Each row is a point on a landscape with many peaks, with its height.
From any point a climber steps to the highest of the 5 points nearest to it. It stops when none of these is higher. Distance is the straight distance between rows; heights are no part of it.
k_658: [-20 -17 -27   7  15 -28  15  22  -8 -29  13  43   8 -11  38  -4  21  39
 -40 -10  24]  (h 3.02)
k_630: [  2 -21   4   1  21 -39  34  14  31 -26 -20   9 -32 -36  32  14  48   2
 -56 -35  54]  (h 4.90)
k_343: [  7  26  44 -11  -8   9  -2  -5 -12   5   0 -20 -15  16 -25  38  18 -39
  50 -49 -25]  (h 3.12)
k_421: [-19 -16 -48  18  21 -34  13  -6   0 -51  37  41  24  -4  17 -22  16  62
 -62  -9  24]  (h 3.09)
k_886: [-31 -34 -37   7   2 -44   6  -4  -4 -39  22  37  -4 -22  16 -11  38  63
 -74 -27  68]  (h 1.83)
k_825: [ -5  -8 -14   2  14 -18  29  17  19 -13  -4  31 -17 -17  27  -2  23  21
 -37 -20  35]  (h 4.60)
k_418: [  8  -3  -1 -23  -2  30 -27  -4  10  11  -3 -22 -13   0  -8  -3 -23  -9
  23  19 -13]  (h 4.30)
k_135: [ -2 -25 -44  18   4 -11 -21  -8 -17 -30  24   4  24   7  37 -11  -4  36
 -14  44  -7]  (h 1.24)
k_773: [ -2  -1 -18 -16  18  15  -2  10   5 -10   5  12  -2  -9  26 -15   1  13
  -5  19  -3]  (h 7.05)
k_967: [ 19  28  47  15  -6  14  24  -9  12  23 -14 -11 -63   2  -6  31  29 -25
   7 -66   2]  (h 4.14)
k_448: [ -5  -9 -30   2  28 -21  25  20   8 -27   8  42  12  -8  41  -9   6  32
 -42  -7  21]  (h 2.14)
k_414: [ 23  19  72  -7  -8  14  14 -17  -4  19  -7 -15 -22  15 -27  64  43 -60
  57 -75 -25]  (h 2.61)
k_249: [-24 -23 -50  16  20 -26  14   2  -5 -34  31  55  19  -9  23 -11  25  63
 -60 -12  42]  (h 2.87)
k_626: [-17 -23 -47  17  25 -27  -3   6  -4 -34  37  36  20   2  36 -12  17  51
 -59  18  14]  (h 2.68)
k_51: [  0 -29 -30  27  -6 -15 -22 -15  -6 -19   7  11  27  13  25 -26 -16  62
 -30  62  -4]  (h 3.50)
k_314: [ -1  15  15 -19 -15  14 -22  -8   3  19  -6 -36   8   7 -34  14 -29 -32
  45   1  -7]  (h 7.27)
k_223: [  3  27  22  -6   9  31   2   3   7  12   7 -31 -20   3 -18  11  -2 -25
  35 -31 -26]  (h 2.44)
k_29: [ 13  10  39 -22  -5  11   4  -2 -12   9   9 -31  -1  10 -54  51  -4 -71
  71 -26 -32]  (h 3.17)
k_386: [ -4  21  28  12   2  15  29  11  15  15 -13  -9 -42  -7  14  -3  22  -8
  -8 -34   9]  (h 4.45)
k_471: [ 13  15  27  -7 -23   6 -14 -14   2  27  -3 -26  -4   5 -41  15 -24 -54
  65   1 -21]  (h 6.29)
k_610: [ 14  25  35   1 -10  23  23  -7  12  32  -6 -13 -36  -2 -12  28  23 -24
   8 -55 -19]  (h 4.31)
k_733: [ 15  24  37 -13   1  16  -1  -4  -1   2   0 -23 -10  23 -37  34  12 -49
  59 -32 -40]  (h 6.30)
k_876: [  1  12  26 -10 -10  28  -9  -1   4  16  -3 -38  -8   9 -30  17 -29 -44
  57  -9 -15]  (h 5.25)
k_656: [ 11  33  42   4  -6  11  22   4   5  26  -8 -12 -27   9 -12  22  11 -34
  25 -56 -14]  (h 4.20)
k_85: [ -3   6  32  20  14   2  37  -5  18  13 -28  -7 -49 -17  11  14  27 -19
 -16 -42  27]  (h 4.04)
k_124: [ 20  34  58  -8  -7  15  13 -24 -14  18  -7 -14 -25  16 -30  46  19 -56
  56 -58 -35]  (h 2.84)
k_277: [ 10  24  38   8  -8  22  23   6  10  22  -1 -13 -37   0 -10  11   6 -26
  17 -36 -22]  (h 4.65)
k_106: [-19 -15 -25   2  18 -34  18   3   9 -35   8  47 -12 -20  27   2  45  42
 -74 -37  51]  (h 3.42)
k_42: [ 19  29  27 -14  -5  21 -18   4  -4  24   7 -42  -3   5 -36  32 -13 -44
  50 -16 -17]  (h 2.70)
k_731: [-13 -16 -21  -3  13 -39  28  14  18 -17   2  44 -15 -26  31   1  34  17
 -71 -22  56]  (h 4.78)
k_982: [ -5 -26 -44  16   9 -18 -22 -12  -2 -31  18  12  31  -8  32 -21 -18  47
 -26  61  -6]  (h 2.56)
k_738: [ -4 -13  -2   7  18 -28  38  16  24 -14  -5  31 -24 -30  28  -4  24  -1
 -62 -26  55]  (h 5.72)
k_77: [-12 -17 -39  12  25 -13   4   9  -7 -38  24  42  14  -4  34 -18  12  45
 -29  11  10]  (h 1.79)
k_803: [  8  18  26 -11 -26   4 -22 -14 -27  33 -15 -31  22  16 -61  15 -46 -55
  72  14 -21]  (h 6.39)
k_836: [  1  -7  -4   1  10 -10  16  20  19 -11   6  32  -3 -19  36 -15   7  -4
 -29   1  11]  (h 0.79)
k_807: [  6  -3 -14  -7 -23  12 -26  -8 -21  24 -32 -29  30  24 -12 -25 -22   0
  14  63 -13]  (h 4.99)
k_615: [ -7  16  16   2   4  16  26  10  17  17   0   2 -29 -12   5  -3  -1 -15
 -10 -32   7]  (h 4.58)
k_941: [-18 -32 -45  27   7 -36 -24 -15   7 -43  35  27  41  -5  32 -27 -11  54
 -39  33   8]  (h 2.76)
k_68: [  7   4  -8 -13 -14  20 -28  -2 -15  18 -25 -27  23  23 -17 -19 -20   1
  18  55 -17]  (h 6.89)
k_687: [-13 -16 -19   3  13  -9  19  27   4  -8   4  31  -4   2  40  -6   3  15
 -24   1  14]  (h 0.44)
k_177: [ -8  -2   5   8   4   0  39  15  26  -4 -14  24 -25 -24  25  -4  20  -4
 -45 -20  46]  (h 4.96)
k_996: [  3   6 -13 -11 -23  12 -31  -2 -27  25 -31 -25  43  39 -25 -23 -28  -6
  26  54 -28]  (h 4.69)
k_735: [  0   0 -24 -10 -27  24 -33  -7 -11   6 -27 -17  19  18  -7 -14 -25  -1
  21  44  -7]  (h 3.51)
k_455: [  4  16  36   3   5  10  27   2  22  25  -9 -12 -53  -6  -8  18  14 -23
   0 -52   4]  (h 4.29)
k_166: [ 12  30  58   6   1  22  10 -12   4  22 -13  -8 -40  -5 -10  28  26 -32
  33 -57 -10]  (h 4.07)
k_437: [ 16  14  25 -15 -10  -1 -13 -17  -5  15   7 -41   0   7 -52  25 -17 -55
  53 -29 -29]  (h 4.06)
k_606: [ -4   0  -5 -21 -27  20 -27  12 -10  29 -22 -20  21   0 -15 -15 -29 -14
  28  43  -7]  (h 4.79)
k_585: [ -8 -26 -58  32  18 -44 -25 -21   9 -36  57  21  25 -12  16 -30  -7  74
 -60  35  12]  (h 4.86)
k_926: [ 15  25  59 -18 -12   0   7  -9 -15   4   8 -17 -19  23 -42  64  18 -66
  75 -47 -34]  (h 2.01)
k_664: [  2  14  18   2  15  20  20  23   8   9  -7  -4 -25 -14  12  -8  -1 -14
 -14 -15  -6]  (h 6.18)
k_363: [  9   9  19 -13 -20   7 -19  -9 -18  32 -14 -31  12  15 -60  16 -35 -46
  54  14 -11]  (h 6.62)
k_599: [ -5 -11 -26   1   9  -1   0   7   6 -16  13  14   1  -3  40 -19  -1  22
  -4  16   3]  (h 3.14)
k_472: [-18   0   9   7   7  -3  34   8  10  -5  -3  22 -12 -16  35 -16  21   4
 -36 -21   6]  (h 2.82)
k_768: [ 15  16  19 -10   2  16   1   7  18   4   5 -24 -20  -1  -8  -1 -10 -24
  24  -6 -19]  (h 2.50)
k_854: [ 22  32  62  -6  -3  17  10  -6 -21  16   2 -15 -11  11 -43  39  15 -50
  60 -53 -45]  (h 2.83)
k_210: [  3   0   8  -8  -5  34 -18  23  10  10  -8 -21 -14  -9  16  -2  -4  -9
  18  18 -14]  (h 2.62)
k_140: [ 14   8  11 -20 -23   8 -33 -12 -18  33 -26 -25  31  32 -46 -10 -37 -32
  49  29 -22]  (h 5.83)
k_18: [-24 -16 -23   5   3 -23  21  17   4 -18   7  49   4 -12  33  -8  23  37
 -63 -21  38]  (h 3.76)
k_238: [ 18  39  48  -3 -15  19  23 -18  -7  27  -5 -13 -31  17 -23  45  35 -50
  39 -63 -22]  (h 3.58)
k_819: [  8   6  19  21  12  12  44   6  31  17 -17  -4 -43 -25   9  13  20  -2
 -26 -34  21]  (h 4.13)
k_882: [ 18  20  38 -16 -10   0 -26 -20 -19  39 -25 -33  43  25 -59   5 -37 -51
  59  21 -21]  (h 5.91)
k_444: [  8  22  35  -9   6  25  16   8  12  18   9 -23 -24  -4 -12   8   4 -29
  14 -25 -27]  (h 6.25)
k_759: [  7   9  18 -23 -16   8 -24  -7 -21  29 -18 -32  23  23 -51  -1 -36 -45
  48  17 -12]  (h 6.42)
k_848: [  2  -6  11  21  24  -7  44  15  32  -1 -13   1 -38 -37  27   2  37   1
 -51 -24  36]  (h 4.43)
k_627: [-27 -11 -48  12  16 -33  18   8  -6 -35  17  49  19 -13  26 -11  19  49
 -60  -6  43]  (h 3.11)
k_385: [-11 -16 -29   4  20  -6   2   9   7 -23  13  30  14  -8  42   3   5  39
 -20  11   0]  (h 0.92)
k_777: [ -7 -12 -16   1  19 -34  27  15  31 -23   4  30 -18 -32  21  10  37  19
 -70 -29  59]  (h 4.98)
k_284: [  7 -12  -2 -13   0  22 -30   7   6  13  -6 -13  -5 -12   0  -9 -17  -3
  21  23 -17]  (h 3.29)
k_826: [-12 -16 -11  -8 -13  19 -18   2  -2   1 -12  -4   6   5  -6 -13 -22   3
  21  37  -7]  (h 2.85)
k_929: [-24 -15 -31   8  22 -20  19   7  -1 -30  25  48  13  -5  37 -16   9  52
 -51  -6  22]  (h 2.67)
k_703: [  9 -19 -27   7 -28   8 -26  -9 -17   4 -14  -9  22  17   9 -23 -18  37
   4  64 -10]  (h 2.69)
k_321: [-11  14   7   8   0  -2  44  24  18  -3 -12   4 -25 -30  16  -5  17 -12
 -38 -33  28]  (h 4.41)
k_462: [-11 -25 -55  28   9 -36  -4  -6  -4 -49  53  33  38  -1  24 -29   6  71
 -53  15   9]  (h 3.67)
k_936: [  8   8   5 -19 -27  24 -30  -4  -8  30 -32 -34  20  16 -37 -11 -35 -21
  36  33 -11]  (h 5.89)
k_201: [  4   7   0  -7 -12  13 -22   0   6  17  -9 -32   3  -2 -35  -8 -27 -32
  37   6  -4]  (h 6.53)
k_145: [  3  -3   0 -23 -23  20 -26  -7 -30  30 -38 -24  23  34 -29 -23 -34 -17
  39  25 -16]  (h 5.00)
k_592: [  3   6   8 -19  -1  31 -17  12  -3   9  -4 -25 -11  -8 -18  -9 -20 -25
  26   0 -19]  (h 3.85)
k_460: [ -2 -22 -47  29   8 -44 -28 -26 -13 -38  29  18  30   4  24 -29 -21  66
 -39  56   2]  (h 4.47)
k_806: [ -8 -17 -30  -4   0  16 -15   7   3  -2   7  -3   3  -7  13 -17  -3  17
  -1  34  -4]  (h 3.84)
k_274: [ 13  17  38 -14 -14   7 -21 -19 -17  16 -14 -31   7  13 -58  38 -26 -61
  80  -1 -26]  (h 5.16)
k_998: [ -6   5   9   0  11  15  29  28  12  -1 -13  11 -22 -17  26 -18  17   5
 -18 -16  15]  (h 3.41)
k_916: [ -5 -24 -29   5  15   5 -18  12   1 -17  11   9  15  -2  25  -1  -4  38
  -9  39   2]  (h 2.43)
k_705: [  6  21  33 -24 -15   1 -17  -6 -23  42 -27 -37  57  39 -63  -5 -54 -32
  57  34 -36]  (h 6.74)
k_294: [  5  12  13 -25  -6  11 -25  -8 -29  45 -36 -24  47  39 -53 -21 -51 -31
  37  43 -36]  (h 3.70)
k_963: [ -3 -35 -37  19 -20 -17 -25 -24 -14 -13  16  18  33   0  24 -43 -28  69
 -34  75 -15]  (h 3.27)
k_290: [ -3 -14 -26   6 -20  13 -31 -11 -19   1 -13  -2  14  10  14 -16  -7  22
  10  60 -15]  (h 1.87)
k_575: [ -8 -37 -28  -8  14 -44  25   7  30 -37  15  26 -19 -43  38  18  47  33
 -71 -44  59]  (h 3.97)
k_510: [ 16  33  74 -17 -10   9  20 -12 -14  24  -5 -14 -20  12 -36  65  41 -67
  51 -57 -36]  (h 2.57)
k_899: [ -4 -22 -46  18  -6 -19 -29 -12  -6 -22   9  16  24   8  31 -13 -15  50
 -25  68   7]  (h 2.95)
k_831: [-11   9   1  -8   8  26  -5  18  16   1   8  -6 -15  -5  13 -17 -15   5
   8  11 -20]  (h 3.26)
k_469: [ -9 -17 -44  15  23 -15   1  10 -11 -41  24  34  33  -3  30 -22   3  43
 -33  15   7]  (h 2.25)
k_52: [ -5 -26 -58  38   4 -41 -40 -37   4 -45  50  23  35  -8  18 -47 -17  79
 -64  55  15]  (h 6.05)
k_958: [  7 -27 -40  13 -24  -2 -18 -22 -29 -12  -5   5  24  16  18 -31 -19  51
  -5  78   1]  (h 3.16)

Where does a climber stop that starts at each point below?
k_510 => k_444
k_124 => k_444
k_414 => k_444
k_249 => k_738
k_77 => k_738
k_929 => k_738

Call two points neighbours if one is among the 5 nearest of the other. Go from one point of each pair to the other, from neighbour to neighbour, staying as high as possible. Name the lowest point that can't be avoided.
k_68, k_738 => k_831
k_444, k_52 => k_421
k_314, k_705 => k_759
k_738, k_444 => k_819
k_68, k_314 => k_936
